Each row is a point on a landscape with many valleys, with its height.
From any point a ball rolls to the lowest of the 3 points nearest to it. It stops when none of these is lower. Distance is the straight distance between rows; heights are no part of it.
k416 h=3.87: [116 197 138  82 131 128 124 102 154 126 145 126 149 175 130 103  90 153
 137  95 105 116 101 123  92 100 133]
k698 h=3.19: [ 87 112  91 101 145 126  84 168 129 125 131 118 128  77  66 118 179 127
  86 135 123 179 119 182  81 158 177]
k576 h=2.87: [125 139 117 110  94 129 158 143 134 111 126 114 119  87 110 134 171  94
 117 126  98 135 145 205  63 147 182]
k936 h=1.20: [ 96 151 112 138 130 107 133 182 183 108 116 123 187 150 142 135 159 129
 120  82 136  87 119 188  66 152 155]
k999 h=1.33: [117 130 116 189 161 157  90 145  82 106 120 124  99 129 165 117 148 149
 117 135 103 152  80 141 172 162 125]
k247 h=0.86: [102  90 126 202 138 152  99 205 105 135 113 145 109 105 135 100 115 148
 126  96 146 122 102 111 182 156 103]
k347 h=1.74: [141  93 131 160 169 135 162 162 136 131 132 126 111 136 105 133  69 150
 161 154 153 135 145 117 155 105  71]
k60 h=2.09: [111 139 131 117 125 101 106 123 149 111 119 141 178 128 110 127 168 133
 112 145 106 122 164 159  84 114 188]
k339 h=2.91: [158  94 129 100  89 112 136 153 145 119 115 123 146  98  78 111 166  93
  88 126 127 136 142 132  83 121 179]
k886 h=2.17: [128 123 144 135  82 103 134 114 151  74 103 147 155 104 129 110 216 142
 101 135 111 120 189 153  95 103 143]
k397 h=3.33: [ 98 100 113 107 111 107 173 185 142 163 138 146 177 133 132 179 101  98
 166 199 170  85 160 126 116 137  96]
k382 h=2.01: [ 91  67 125 151 124 124 162 182 166 140 121 141 158 123 100 130  77 114
 149 149 179  94 118 149 148 167 101]
k317 h=3.93: [112 142 171 148  98  94  93  42  96 120 124 127 122 156 207 120 127 143
 129 152 127 107 164  98 198 100  82]
k113 h=1.98: [148  78 161 123 115  97 144 130 170 146 125 171 147 109  81 160  86  59
  97 147 183 169 148 108 121 107 123]
k465 h=3.15: [122 153 132 113 119 115  85  79  95 167 146 151  86 133 152 123 106 119
 154 117  91 136 135  97 170 137 108]
k296 h=2.04: [145 119 124 112  97 194 131 168  94 177 115 145  99 153 109 140  63 139
 167 112 104 101 145 108 160 104  87]
k951 h=3.78: [135 144 140  78  86  97  96  78 135 128 148 118 135 129 190 114 119 144
 149 167 123 101 177  98 160 100 111]
k724 h=3.31: [ 86 157 108 120 152 142 113  87 119 124 156 122 136 141 160 103  93 179
 132 116 134  87  61 125 111 163 153]
k85 h=2.37: [147  88 131 161 164  98 152 140 162 132 147 136 188 139 133 160  94 125
 163 173 172 103 178  99 121 125  71]
k326 h=1.92: [161  91 150 109 153 117 117  68 115 126 126 148 103 106 111 160 160 141
 139 169  98 164 181 131 132  94 118]
k348 h=1.79: [107 167 119 192 131 177  94 143  57 125 115 126  66  86 152 132 108 134
 144  91 100 143  43 109 165 148  93]
k557 h=4.11: [173 208 114 110 138 118 136 138 189 148 127  73 132 170 117 133 125 126
 125  86  93 137 110 170 116 123 122]
k66 h=2.59: [129  84 140 111 129 116 134 171 145 139 137 164 132  95  66 134  97  74
 100 135 182 167 109 158 132 147 140]
k152 h=1.85: [ 90 109 132 109 108 100  98 158 128 145 123 148 154  82  88  90 150 114
 107 116 107 136 178 140  87 122 172]
k998 h=0.72: [100  81 138 132 132 110 128 141 162 136 103 160 147 124  74 150  93  93
 121 145 161 149 152 103 131 132 126]
k221 h=1.69: [184  93 185 109 132  94 137  95 143 146 146 125  97 124 102 149 121 136
 125 129 157 190 133 110 151  81  95]
k337 h=2.05: [143  89 146 125 104 112 145 113 139 104  91 127 143 109 104 134 195 100
 109 121 133 125 208 130  88  94 155]
k620 h=1.29: [167  72 161 145 161 129 115 125 114 132 113 117  83 113 113 146  62 156
 169 116 135 162 130 112 162 125  99]
k755 h=2.12: [122 147 110 137 100 176 119 123  91 168 119 143  72 128 143 125  93 116
 169 101 110 105 114  92 157 126  98]
k415 h=3.51: [141 133 140 165  72 160 117 145  85 160 128 135  72 158 149 143  76  95
 162 106 110  97 125  78 165  81 101]
k872 h=1.37: [158  64 155 132 138 119 125 117 128 101  93 159 154 109 111 127 127  99
  87 133 159 141 152 108 145  95 119]
k430 h=3.98: [117 173 161  70 107  83 131 101 150 135 143 128 147 145 139 125 126 132
 141 151 114 108 174 130 124  88 114]
k325 h=3.06: [118 126  97 118 124 115 162 165 119 105 115 108 128 111 107 102 159 114
 112 142  84 153 127 193  73 177 216]
k569 h=4.14: [175 195 126 113 102 141 152 124 183 164 122  82 156 197 101 128 105 135
 115  66 111 145 131 157 124 103 149]
k300 h=2.25: [125 159 101 155  94 120  88  87 100 159 133 143  92 145 182  97 108 129
 121 128 128 115 109 116 167 135 119]
k670 h=2.41: [168  98 147 118  90 107 129 134 155 138 119 153 147 118  81 137 148  90
  96 130 173 152 169 124 103  89 128]
k553 h=2.80: [178 110 151 106 113 132 156 117 117 137 116 166 173  86  93 167 132  69
  92 117 197 137 174  96  69  99 112]
k264 h=2.00: [132 125 124 124 162 131  88 107 105 119 131 152 122 124 162 113 118 147
 124 159  98 136 126 140 136 171 122]
k273 h=4.08: [ 82 173 103 103 167 142 126  91 110 141 129 122 102 152 135  56  92 174
 138 114 130 111  58 132 115 173 155]
k674 h=3.13: [169  79 137 124 111 130 205 123 107 114 150  97 123 106  89 144 171  68
  84 175 179 171 179 160  71 151 157]
k828 h=2.70: [173 182 138  79 144 104 126  98 132 122 134 102 123 168 147 146 157 133
 136 147  87 117 149 142 124  76 132]
k9 h=3.29: [147 176 131 128 144 106 157 141 160  81 109 101 164 146 147 127 186 153
 144 135  86 124 147 155 109 106  95]
k737 h=1.91: [ 60  66 114 124 109 116  95 186 130 139 138 152 116 109  90 107 113 105
 113 107 146 143  81 111 144 159 153]
k72 h=1.62: [ 64  85 117 150 132 140 103 204 128 169 152 142 113  90  92  93  87 109
 120  93 153 140 112 121 154 164 146]
k697 h=2.15: [176 131 125 129  66 119 178 119 122 132 132 127 134 123 100 127 186  58
  97 124 132 140 172 124  86 129 152]
k530 h=1.75: [ 73  85  99 177 157 104  96 162 110 102 114 161 123  91 144 105 156 144
 128 110 127 111 105  91 148 177 131]
k855 h=4.09: [141 118 161 105 124 109  92 103 114 140 116 150  81 116 143 142 134 115
 139 164 116 164 138 127 173 143  91]
k741 h=2.28: [129 145  94  83 140 106  81  88 127 140 153 129 128 135 140 120 124 161
 142 164  88 143  90 145 134 166 115]
k419 h=2.75: [192 108 133 103  91 132 186 148 129 152 115 110 157  95 109 175 167  42
  84 144 182 196 134 158  65 130 155]
k573 h=7.14: [118 132 152  96  88  85 117 100 116 163 127 164  99 136 158 142 131 120
 127 123 127 145 189  81 161  78 101]
k166 h=1.15: [132  61 141 178 156 149  99 132 132 113 116 141  94 110  99 126  97 149
 142 102 144 147 125 116 187 129 115]
k178 h=4.44: [142 179 138  98 178 137 148  87 177  98 128  88 147 145 146 134 145 176
 126 147 101 113 118 163 113 133 130]
k158 h=2.55: [120 158 105 144  88 110 154 179 139 125 150 116 127 141 131 136 164 102
 107 119 106 105 158 203  69 147 173]
k534 h=2.19: [ 53  90 112 110 152 128  79 139 102 156 155 158 101  91  88 105 138 138
  62 117 113 175  92 132 124 179 197]
k916 h=3.77: [167  88 148 104 105  99 159 160 163 140 117 154 165 120 114 192 155  52
 107 158 199 136 122 120 102  99 117]
k928 h=2.57: [178 110 123  77  90 112 148 123 117 127 118 132 107 101  59 129 160  78
  99 147 156 151 154 151  74 106 180]
k142 h=3.00: [ 89 137 111  89 103 121 118 139 129 124 137 126 118  99  80 123 166  86
 111 133  84 149 153 190  69 157 189]
k784 h=1.56: [158 121 133 130 147 177 140 157 121 149 133 132  98 140 106 137  82 131
 180 131 108 161 141 119 183 119 112]
k427 h=2.02: [159 102 159  89 162 119 119 104 127  71 119 118 120 109 129 137 185 142
 121 147  97 144 173 144  99  87 140]
k782 h=3.37: [142 122 163  89 136 105 142  95 130 132 163 140  79 126 117 165 117 142
 144 133 114 167 155  79 177 133 115]
k175 h=2.78: [118 137 120 130 184 117  98 106  96 114 145 144 130 124 165 106 138 177
 129 137 117 122  75 133 173 156 131]
k369 h=1.77: [ 75 140  93 170 103 165 134 216 109 145 133 131 129 120  91  86  81 132
 129 103 159  96 113 119 140 159 106]
k242 h=1.30: [130  94 157 122 160 109  83 104 127 121  89 162 117 111  96 125 108 122
 135 133 141 160 159 117 157 103 118]
k104 h=1.67: [ 77 104 133 137 137 106  80 134 137 101 137 165 132  84 124 114 149 136
 105  99 110 122 136 126 129 154 156]
k393 h=3.35: [181  87 136 120 106 132 180 133  85 125 122  97 120  86  51 131 171  79
 106 168 163 173 139 175  93 141 163]
k695 h=1.11: [ 82  95 109 187 159 180 111 210  91 137 114 138 117 119  96 107 123 150
 145 100 156 106  98 102 148 151 115]
k545 h=2.29: [137 135 136 133  73 104 125 137 120 112 116 115 130 113 121 117 183 113
 102 134 122 145 198 170 101 111 169]
k447 h=3.67: [111 164 146 127  95 124  87  50  90 111 131 127 144 187 212 126 122 151
 146 130 136  79 149 101 180 110  97]
k909 h=4.85: [136 158 114 104 188 135 112 105 159  87 128 121 158 152 151 121 123 176
 133 146 108 121 108 152 110 128 146]
k647 h=2.90: [ 99 178 132  77  99  88  97  68 130 137 131 141 140 172 180 118 106 129
 131 148 135 100 137  96 157 118 131]
k372 h=2.23: [191  99 126 102  86 135 178 122 109 109 133 128 141 116  86 138 171  62
  78 144 170 171 161 105  64 103 143]
k628 h=5.62: [ 91 156 100 131 162 115 113 152 162  89 142 103 181 139 131 102 158 155
 111 129 115  90 101 173  96 154 168]
k362 h=2.20: [ 97 117 103 164 142 134 151 201 151 167 156 130 136 124  85 112  63 108
 128 124 173 142 116 138 135 153 126]
k660 h=4.80: [115 175 124 180  61 163 108  90  84 111 115 142 129 168 214 115 125 144
 134  92 104  95  92 103 165 113  77]
k457 h=4.07: [165 209 143  92  91 134 147 120 175 146 149  81 168 187 133 114  99 138
 130 104 104 124 114 109 131  77 149]
k261 h=1.40: [122 138 109 146 158 128  78 131  90 145 133 137  70 114 143 121 133 131
 142 124 105 137  87 137 175 149  76]
k39 h=4.90: [137 179 109 176  87 206 103  69  23 134 102 117 146 152 177  98 105 164
 127  64 162  78  72  97 128 155 105]
k131 h=2.54: [ 94 100 104 130 112 121 156 193 134 151 128 144 166 111 119 141  98 111
 191 162 141  88 124 146 121 159  81]
k344 h=1.04: [130  82 151 155 161 144 114 195 131 131  99 135 106 129 133 113  92 156
 160 112 127 127 126 116 189 124 110]
k854 h=3.10: [142 106 114 112 110 125 150 134 131 117 120  96 138  87 101 144 158  82
 116 161 127 163 146 172  84 132 171]
k610 h=2.07: [126 160 112 172  95 170  92 126  63 137 132 166  96 140 182 106 122 121
 146  87  85 139  82  89 190 126  98]
k729 h=2.35: [169  99 130 100  75 120 174 140 127 138 116 120 128  99 103 161 176  92
  97 140 124 113 191 144  45 131 166]
k613 h=1.38: [108 171  99 149 114 105 155 162 177 119 130  96 172 133 135 134 179 119
 131 102 115 101 158 186  94 128 189]
k521 h=2.49: [102 157 110 128  90 111 149 157 176 117 129 129 137 126 113 122 188 116
 104 144 103 112 174 165 111 122 170]
k51 h=5.18: [ 94 151 108 206 108 175 132  64  51 122 126 103 151 157 181  64 109 188
 122  60 166  54  72  86 131 159 109]
k637 h=2.81: [125  85 117 118 121 114 122 162 122 158 113 174 142 103  66 145 143 102
 109 143 136 188 135 163 112 136 147]
k728 h=2.98: [115 140 110 112 147 104  84 126 142  82 117 133 170 126 141 134 174 162
 110 133 119 119 122 150  91 132 160]
k962 h=3.85: [100 174 144 151 131 161 147 118 119 137 170 128 139 164 150  65  62 163
 123  99 126  93  74  84 155 138 184]
k989 h=1.96: [152  77 137 138 157 149 165 135 128 121 116 115 154 132 135 147 100 135
 166 172 143 120 136 115 121 127  76]
k488 h=2.26: [148 162 142  59  93 127 129  79 135 140 155  87 133 129 178 156 174 135
 129 148  74 119 155 147 109  70 143]
k655 h=2.14: [191 102 140 121  67 127 191 101 136 121 105 103 157 115 108 141 199  70
 113 132 167 110 182  87  74  91 132]
k188 h=1.88: [ 42 120 108 165 136 112  87 184  99 141 117 179 116 107  88  96 125 105
 112  92 147 133  92 115 140 153 157]
k815 h=1.81: [110 197 115 163 137 175 118 139  45 161 133 135 110 105 181 130 117 123
 126 111 118 130  53 133 153 138  92]
k803 h=2.06: [ 92 105 128 158 150 152 131 205 121 111 136 121 159 136  96 148  85 127
 138 123 174  86 147 128 137 152 100]
k560 h=2.38: [ 86  88 109 186 147 123 164 209 111 143 108 137 158 134  88 132  89 105
 155  98 169  77 134 120 136 147 105]
k744 h=3.91: [130 181 140  99 143 154 143 151 169 140 146  90 149 150 118  91  77 167
 119  83  93 124  80 126 121 137 163]
k840 h=3.20: [124 155 110  90 117 112  68  70 108 134 128 146 132 130 151 140 128 149
 150 148  98 144 131 103 154 133 143]
k819 h=3.97: [157 133 139 100 127  62  87  78 123 141 138 148 102 108 165 109 124 122
 154 160  92 154 121 127 155 134 133]
k529 h=3.07: [ 66 145 114 106 123 123 115 169 113 123 148 139 139 122 103 109 175 101
  94 126 106 136 141 180  76 150 199]
k31 h=2.67: [116 179 123 144 111 148 120  70  93 147 141 135 140 148 197  87 108 134
 127 119 129  99  75  96 132 164 102]
k665 h=2.45: [ 97 178  83 148 134 139 132  86  53 161 137 127 131 129 171  67  97 152
 150 106 110  71  41 110 127 190 137]
k515 h=3.69: [115 177 148  67 112 106 119  81 147 145 144 129 126 172 156 109  97 139
 142 140 105 125 144 120 147 117 128]
k792 h=3.53: [171 110 139  87 129 120 164 160 152 166 133 146 166 119 104 198 126  62
 116 164 169 188 140 149 104  98 120]
k595 h=4.12: [ 90 152 103 134 154 153 133 112  96 119 152 120 130 122 151  85 128 161
 135 154 157 144  45 110 123 175 131]
k355 h=3.28: [103 159 113 152 114 128 109  61  95 116 138 104 139 157 202 103 127 139
 126 113 165 102 118  76 153 140  81]
k603 h=1.87: [ 82 115 123 149 145 117  72  89 135 105 117 167 133 115 147 111 138 153
 116 151 117 141 129 126 150 157 135]
k626 h=1.50: [116 177 107 141 134 126 109  91  77 128 158 126 125 133 185  92 113 135
 127 125 117 102  49 123 148 178 130]
k611 h=1.65: [ 85  79 128 167 120 129 114 175 123 123  97 135 130 126  95 122 112 110
 132 131 152  91 135 131 159 163 125]
k517 h=3.73: [112 207 123  86 118 117 130  86 158 127 126 118 177 204 166 108  95 160
 133 121 144  98 144 118 147 103 151]
k525 h=1.47: [ 42 131 120 216 148 143 132 220  97 128 108 122 124  78 123  93 121 115
 110  86 145  95  86  89 174 141 149]
k590 h=5.69: [129 130 135 155  76 143 114 103  96 165 123 128 103 136 174 126 103 142
 141 108 126 126 161  56 187  85  90]
k182 h=3.47: [112 189  71 169  98 158 142  84  79 139 118 130 127 152 193  68 138 114
 121  95 164 102  67 108 140 156  93]
k953 h=3.18: [107 107  97 118 114 127 147 166 111 107 129  92 130  94  84 149 181 133
 108 145  74 166 142 216  61 139 215]
k70 h=2.36: [130  87 121 162 124 116 145 169 148 115 110 138 150 129 118 141  90 110
 148 126 165  92 150 115 146 127  54]
k269 h=4.56: [150 165 109 139 163 140 128 153 204 101 110  90 146 173 110 111 147 162
 104  68 124 161 115 151 122 135 160]
k232 h=1.45: [165  63 163 131 168 102 115 117 150 116 132 152  92 100 116 144  92 118
 132 133 151 176 141 103 155 114  89]
k89 h=2.68: [201  89 146 114  99 141 204 131  97 119 124  92 115 100 107 139 180  55
  92 162 175 158 124 144  75 159 114]
k48 h=3.62: [100 191 125 100 119 146 118  89 136 135 158 123 167 182 153  80  78 147
 147 113 144 103 108  96 123 138 151]
k43 h=1.55: [168 120 121 118 132 179 156 158 112 158 112  96  99 120 112 129  80 158
 161 138 149 111 140 108 145 112  74]
k558 h=3.36: [ 90 180 107 143 110 147 139  81 112 128 141 146 127 168 180  91  70 165
 158 124 151  75 104  91 134 146 133]
k143 h=5.07: [131 134 143 164  80 164 100  93  63 114 112 123 121 158 196 138 122 137
 148  79 127 114 122  93 199 124  92]
k185 h=1.83: [125 155 124 162 131 173 118 132  67 138 145 149  79 110 132 141  99 120
 137  91  91 123  93 119 182 130  94]
k823 h=3.94: [180 212 113  67  84 123 136 112 151 134 139  80 108 180 124 166 116 140
 133 116  96 118 123 143 109  89 138]
k968 h=2.51: [123 138 130  98 156 118  93  83 166  89 121 131 135 131 135 129 171 175
 134 161  99 138 151 151 100 115 135]
k134 h=1.68: [ 52 112 106 158 145 115  82 140 133 103 138 164 155  98 145 104 147 125
 100 111 142 110 102 123 147 163 166]
k862 h=2.69: [118  93 103 137 115 132 136 160 119 150 130 128 158 107 166 149 114 130
 190 187 155  44 183 140 108 129  76]
k906 h=1.59: [ 63 102 142 147 134 111  72 134 132  89 135 159 142  91 124  97 131 137
  99 127 136 122 134 130 163 158 168]
k937 h=1.35: [144 107 132 138 148 182 156 155  85 143 114 116  93 145  99 138  72 159
 177 124 117 107 125 126 135 128  66]
k93 h=4.03: [129 190 131 135 123 154 132 106 177 127 140 114 141 183 102  92  68 158
 114  66  94 139 109 102 128 128 166]
k132 h=4.27: [148  72 128 137 131 156 164 144 115  84 133  76 105  87  73 110 196  95
 126 156  97 175 156 221  61 169 177]
k861 h=4.10: [146 190 109 112 124 171 149 108 159 137 124  91 119 172 104 117 119 140
  80  47  88 152 106 123 155 114 142]
k460 h=2.93: [139 169 134 139 140 103 148 150 159  66 119 105 149 154 150 137 191 125
 108 119  94 124 164 174 102  91 140]
k494 h=3.26: [137 113 151 102 128 103 191 163 152 145 165 139 138  82 112 223 140  59
 145 186 168 152 106 146  89  92 114]
k130 h=4.06: [194 197 137  82  86 106 188 144 176 151 158  78 113 192 134 162 147 122
 100 135  99 115 168 161 102  81 101]
k963 h=3.63: [141 119 154 131 120 131  80 114 101 151 130 158  66 128 148 144 117 128
 166 127 113 139 141  75 189 120 112]
k918 h=1.25: [141  58 126 160 168 135 107 108 121 113 133 144 101 123 113 127 132 152
 159 144 113 169 139 117 180 148 107]
k941 h=3.14: [ 95 112 108 138 151 124 178 174 126  88 125  94  93 106  95 134 208 127
 111 139  87 138 126 239  61 156 179]
k693 h=3.88: [170  94 116 109 111 142 212 136 117  96 123  76 101 116  98 121 166  97
 114 145 137 164 145 202  53 173 184]
k464 h=3.38: [184  78 136  99 133 122 143 148 166 147 149 132 145  88  88 171 146  63
  64 157 171 166 107 132  91 125 143]
k808 h=2.79: [119  78 131  95 141  99 128 157 136 138 131 141 138  91  57 130 121  98
  81 155 163 182 117 166 101 148 167]
k791 h=4.29: [141 185  93 137 138 153 117 102 136 165 126 100 121 145 103 127 156 175
 111  24  82 174  79 111 142 141 171]
k588 h=3.40: [119  80 132 140 120 119 109 163 114 177 135 129 135 101 163 156 158  90
 184 183 161  82 183 136 109 160  67]
k923 h=1.93: [ 77 144  98 166 157 149 110 151  64 128 136 115 112  66 177 110 148 162
 117 126 118 132  24 137 138 168 124]
k738 h=1.34: [150 131 154  67 130 125 109  57 113 138 125 141  87 118 124 158 128 101
 119 164  87 155 157 116 135  76 145]
k536 h=4.39: [156 158 125 164 162 144 118 130 148 131 110  91 110 152  88 123 131 150
 104  44  99 156  81 126 141 133 164]
k367 h=2.95: [128  95 131 101 118 111 133 147 169 156 132 155 130 117  69 168 111  49
  90 162 176 194  90 154  95 109 130]
k679 h=1.84: [ 81 151 101 181 151 172 109 181  63 128 117 153  92  85 141 133 137 142
 142 115 105 107  56 115 161 169 114]
k105 h=4.26: [113 201 105  62 130 137 110  79 134 146 154 143 110 124 155 115 106 162
 148 143 119 110 108 128 125 154 146]
k837 h=1.14: [110  94 161 188 161 104  89 139 112 113 103 154  97 111 122  89 104 145
 145  94 146 130 130  91 173 143 113]
k812 h=6.75: [116 103 182 115  76 128 118  68  97 155 138 136  97 142 155 143 103 119
 142 113 147 108 165  76 190 102 105]
k636 h=4.33: [ 94 152 111 172 172 134  89 126 118  94 133 138 124 114 166  71 123 177
 130 135 139  92  43 136 129 195 141]
k773 h=2.08: [182 103 154 125  81 103 175  93 137  86 117 121 146 110 105 143 208  74
 102 110 131 126 209 115  66 102 156]
k477 h=2.71: [155 153 119 150 113 127 160 139 142  74 120 129 148 136 133 128 186 131
 122 138  96 115 168 161 107 135 147]
k147 h=3.76: [104 193 125 115 129 145 132 134 132 143 146 124 130 173 139  76  61 159
 125  98 110 101  76 124 111 122 151]
k797 h=1.76: [147 182 137  59  94 106 143  87 145 142 137 105 107 169 166 144 157 113
 101 176 108 123 186 134 100  80 109]
k983 h=2.16: [145  60 119 135 137 157 136 164 127 143  97 123 171 123 150 138 121 133
 173 160 147  76 151 146 121 135  60]
k474 h=3.61: [150 190 136  90 156 130 115  96 139 129 126 115 150 146 177 139 126 160
 135 153 113 120 122 130 112 119 140]
k838 h=1.78: [113  90 131 156 136  92  87 125 142 112 114 159 122 100 131 115 150 123
 100 136 144 140 174 105 139 131 150]
k539 h=4.13: [155 190 153 109 130 141 112 111 152 150  97  97 145 175 118 124 111 140
 110  48  96 119 115 118 143 100 161]
k852 h=1.89: [ 97  90 130 125 123  95  84 114 150  98 129 157 159 106 104 116 182 111
  95 120 114 147 166 146 113 111 162]
k139 h=6.55: [ 96 153 108 114 216 139  94  99 151  97 145 110 133 146 166 114 115 195
 128 165 119  98  80 123 115 162 151]
k787 h=4.21: [133 164 141 110 169 162 133 151 177 127 114  87 147 146 106 141 106 167
 113  84 108 151  80 129 115 113 162]
k334 h=6.00: [109 141 115 101 193 126 111 127 172 103 150 134 149 150 142 116 137 196
 135 150 119 100  67 163 108 157 174]
k77 h=1.57: [148  76 165 130 174 107 148 111 160 130 121 130 119 121 103 182  96 148
 141 130 148 166 155 111 142 102  67]
k387 h=0.81: [114 156  96 102 134 119  96  70 103 154 157 131 107 126 168  96 108 138
 136 154 114 118  57 121 151 152 108]
k714 h=1.18: [103  69 129 149 142 125 142 190 133 137 126 158 127 104 113 109  94  94
 124  92 157 147 117  98 161 125 122]
k692 h=2.31: [143 144 128 124 115 205 124 147 104 166 116 130  61 158 125 129  92 144
 155  86 117 124 113 100 167 128  74]
k598 h=2.88: [119  98 144 152 112  84 155 182 163 161 136 165 142 119 119 169  85  75
 145 152 162 127 134 119 137 117 113]
k596 h=2.32: [180 143 130 128 105 171 178 137 115 177 109 107  90 167 131 143  78 137
 168 139 144 123 148 101 159 129  70]
k903 h=1.43: [127  66 152 149 166 117 115 119 149 124 116 131  77 143 117 140  84 159
 170 125 137 141 140  83 166 162 108]
k455 h=2.11: [163 132 133 114 117  89 164  90 137 109 129 104 125 124 129 139 216 147
  93 165  95 157 186 137  73 115 125]
k731 h=2.34: [107  85 133 115 125 113 131 178 170 139 148 143 151 106 117 134  67 107
 116 147 159 132 122 158 132 127 134]
k343 h=4.17: [120 201 117 100 150 160 114 127 155 151 126 104 145 152  86 111 119 156
 108  34  90 147  89 101 131 103 199]
k890 h=1.94: [117 120 130 177 145 167 125 159  93 149 110 113  68 132 108 130  76 129
 157 127  95 155  83 112 173 151  93]
k750 h=4.32: [118 164  98 186  92 190 109  75  39 139  97 125 152 171 227  95 137 152
 127  92 147 104  79 109 158 117  74]
k867 h=1.80: [147  62 160 117 134 105 147 142 176 125 116 148 153 108 119 163 106 132
 115 145 188 141 150 124 149 106 118]
k708 h=1.53: [163  97 157 138 153 160 182 115 126 137 126 108 105 136 108 143  64 150
 162 136 132 155 123  93 170 122  91]
k394 h=1.97: [189  84 153 108 153 100 130  91 116  90 129 135  86 115 104 147 186 150
 130 147 105 158 177 110  93  61 132]
k802 h=3.66: [ 95 166 115 151 123 147 158  73  77 145 133 111 117 159 136  90  77 163
 107 100 141  69  76  91 118 135 148]
k87 h=3.64: [133  80 125 124 103  94 162 161 139 149 138 140 163 119 158 166 128  86
 166 201 156  79 178 119 110 126 127]
k777 h=1.51: [150 103 127 124 161 118  91 103 125 119 145 153  99 116 137 120 133 157
 128 147  89 162 117 127 155 148 130]
k437 h=2.76: [122  99 127  99 132  88 186 167 192 162 165 150 151 115 117 194 122  86
 134 176 183 127 136 133  96  93 115]
k618 h=2.03: [176 151 164  68 116  95 139  67 130 122 137  94 104 144 138 169 173 130
 133 155  83 152 166 135 101  72 107]
k605 h=1.86: [192  87 158 115 149  92 129  78 148 102 122 138 139 106  89 163 155 122
 115 131 135 166 158  93 122  96  96]
k364 h=2.13: [138  76 172 131  85 102 122 112 149 115 112 143 138  97  97 140 165  99
  96 111 129 145 191 114  88  98 144]
k869 h=1.44: [106  75 137 196 138 160 115 181 118 116  72 139 128 127  82 109 104 129
 155  80 120 101 116 113 153 138  94]
k450 h=1.82: [ 65 101 110 111 100  85  93 162 120 139 112 149 130  77  94 108 122  93
  94 128 142 134 109 124 123 154 154]
k424 h=4.66: [142 166 120 149 146 134 125 145 199 100 116  85 159 133 107 137 128 143
 117 108  88 123 130 165 113 116 137]
k788 h=2.42: [179 102 157 101  77 128 182 129 117 111 122  84 115 118 106 171 180  32
  72 153 185 153 144 138  63 129 132]
k705 h=2.18: [143 124 146 102 126 119 100  76 131 161 160 119  80 113 144 155 139 153
 140 169  96 161 164 123 136 104 131]
k995 h=2.92: [124 150  92 138 122 129 160 175 135 112 164  93 120 140 120 155 183 105
 129 128  65 147 100 225  63 161 169]
k21 h=2.46: [152 110 152 103 137 144 131 110 122 168 128 128  66 140 121 147  79 117
 144 130 130 154 125  83 180  95  85]
k160 h=1.48: [102 159 153  62 106  71 109  44  94 140 131 119 135 155 168 131 143 115
 115 143 122  94 190 102 144  86 100]
k324 h=1.06: [120  69 126 134 117 107 128 133 141 115 116 148 111 111  84 104 112 121
 106 121 174 135 133 103 144 129 135]
k365 h=2.10: [139  88 158 136 156 119 154 143 148 138 135 121 139 126 161 163 112 149
 203 164 150 129 139  91 133 112  56]
k822 h=3.17: [115 165  95 114 159  97  67  98 127 109 154 148 135 121 178 105 130 173
 126 156 107 127 136 141 140 132 134]
k271 h=3.84: [100 195 139  86 147 128 119  74 126 131 142 115 140 147 155  79  66 145
 166 132 129  75  86  93 142 152 146]
k684 h=1.05: [121  88 147 183 153 149 114 138 115 115 115 150  98  96 132 114 129 147
 157 127 137 134 102 116 191 163  91]
k675 h=1.95: [194  79 158 111 140 125 175 102 151  96 110 142 159 111  88 142 186 108
  86 126 158 162 170 108  89  71 111]
k556 h=1.02: [135 101 134 133 144 101 170 146 185 137 167 131 169 126 142 193  81  78
 154 181 186  88 174 120 105  79  98]
k205 h=4.61: [148 156 122 138 180 147 138 131 175 110 122  91 165 145  94 151 126 188
 101  92 126 150  79 145 111 130 131]
k449 h=1.39: [136  86 124 177 132 166 124 164 134 132 102 118 140 155 127 116  90 156
 156 119 152  88 123 135 138 133 104]
k492 h=3.74: [ 90 142  99 123 172 116  80 139 145 100 128 142 144 106 165 112 149 161
 149 151 109 116 126 146 104 162 164]
k78 h=4.63: [129 130 155 143  73 145 156 126 111 175  96 122 104 162 137 139  84 107
 161 112 137 113 163  70 192  98  79]
k783 h=1.17: [124  86 153 187 162 162 127 163 130 129 101 134 122 129 112 134  76 158
 183 133 143 131 137 130 175 167  87]
k971 h=1.73: [ 95 115 114  91  90 114  88 116 143 113 110 159 119  81 104 109 134 112
 117  97 124 135 139 127 130 138 163]
k631 h=3.46: [167  98 152 103 113  83 159 166 184 123 140 137 185 134 120 194 130  69
 125 177 188 141 147 121  92  86 129]
k520 h=4.78: [116 162 101 128 193 121 110 134 158  92 131 123 166 141 155 123 139 177
 127 121 118 100 117 167  95 118 170]
k500 h=1.12: [135  87 155 136 134 104 130 131 146  98 113 170 142 128  89 127 105 124
 123 118 153 178 146 117 154 119 130]
k736 h=5.42: [115 137 114 171  99 188 107 114  66 126 105 136  94 147 193 148 145 138
 146  82 109  82 128  82 201  83  62]
k471 h=4.15: [124 209 109 115 175 152 134 111 122 114 145 125 136 148 110 102  85 175
 124 111 111  95  57 120 103 158 185]
k239 h=1.90: [152  97 129 135 156 163 172 160 121 165 132  86  99 171 119 184 101 133
 176 171 142 111 136 117 146 106  74]
k42 h=1.16: [118 101 123 170 146 172  81 136  77 123 109 150  60 107 133 119 134 142
 158 124 121 148 114 121 166 137  99]
k30 h=2.66: [131 167  98 141 127  76 151 166 185  94 116  91 168 143 162 121 209 129
 100 121 103 105 142 192  97 119 148]
k955 h=3.55: [192 200 101 109 127 133 141 118 162 125 139 103 150 178 119 143 138 129
 130 160  84 125 110 167 127  93 103]
k942 h=2.24: [203 145 165 111 134 126 173 102 137 102 156  93 121 150 139 158 193 114
 135 154  87 119 170 160 100  77 119]
k88 h=3.80: [ 96 178 121 112 104 104  95  67 116 147 176 159 105 187 199  98 118 153
 135 146 127 102 106 118 153 135  97]
k826 h=5.76: [122 157  96 129 182 136 124 144 166  85 127 131 178 123 142 122 142 182
 134 110 103 126 103 175  94 136 156]
k380 h=1.54: [104 139 118 139 134 108 125 138 165  84 132 119 181 122 141 126 186 155
 124 120  84  88 162 150  93 132 177]
k583 h=1.99: [164  58 140 114 123 109 156  91 125  91  96 113 123 100 108 128 203 117
 115 139 111 139 215 112 106  74 123]
k472 h=1.66: [113 163  96 170 149 164 113 116  70 147 154 155  70 103 167 119 119 137
 137 105 110 124  64 130 176 162  98]

Call two points neighbours if one is among the 3 nearest of the other. Go from one point of each pair to the other, from neighbour to neighbour, staying as low as possible. Name the highest point that can't be avoided.
k797 and k738 -> k618
k937 and k556 -> k85
k66 and k647 -> k447
k387 and k247 -> k741

For each start below, name the point where the ball stops.
k674 -> k738
k132 -> k613
k750 -> k387
k39 -> k387
k534 -> k906
k89 -> k738
k822 -> k684
k737 -> k998
k362 -> k998
k188 -> k998
k655 -> k738
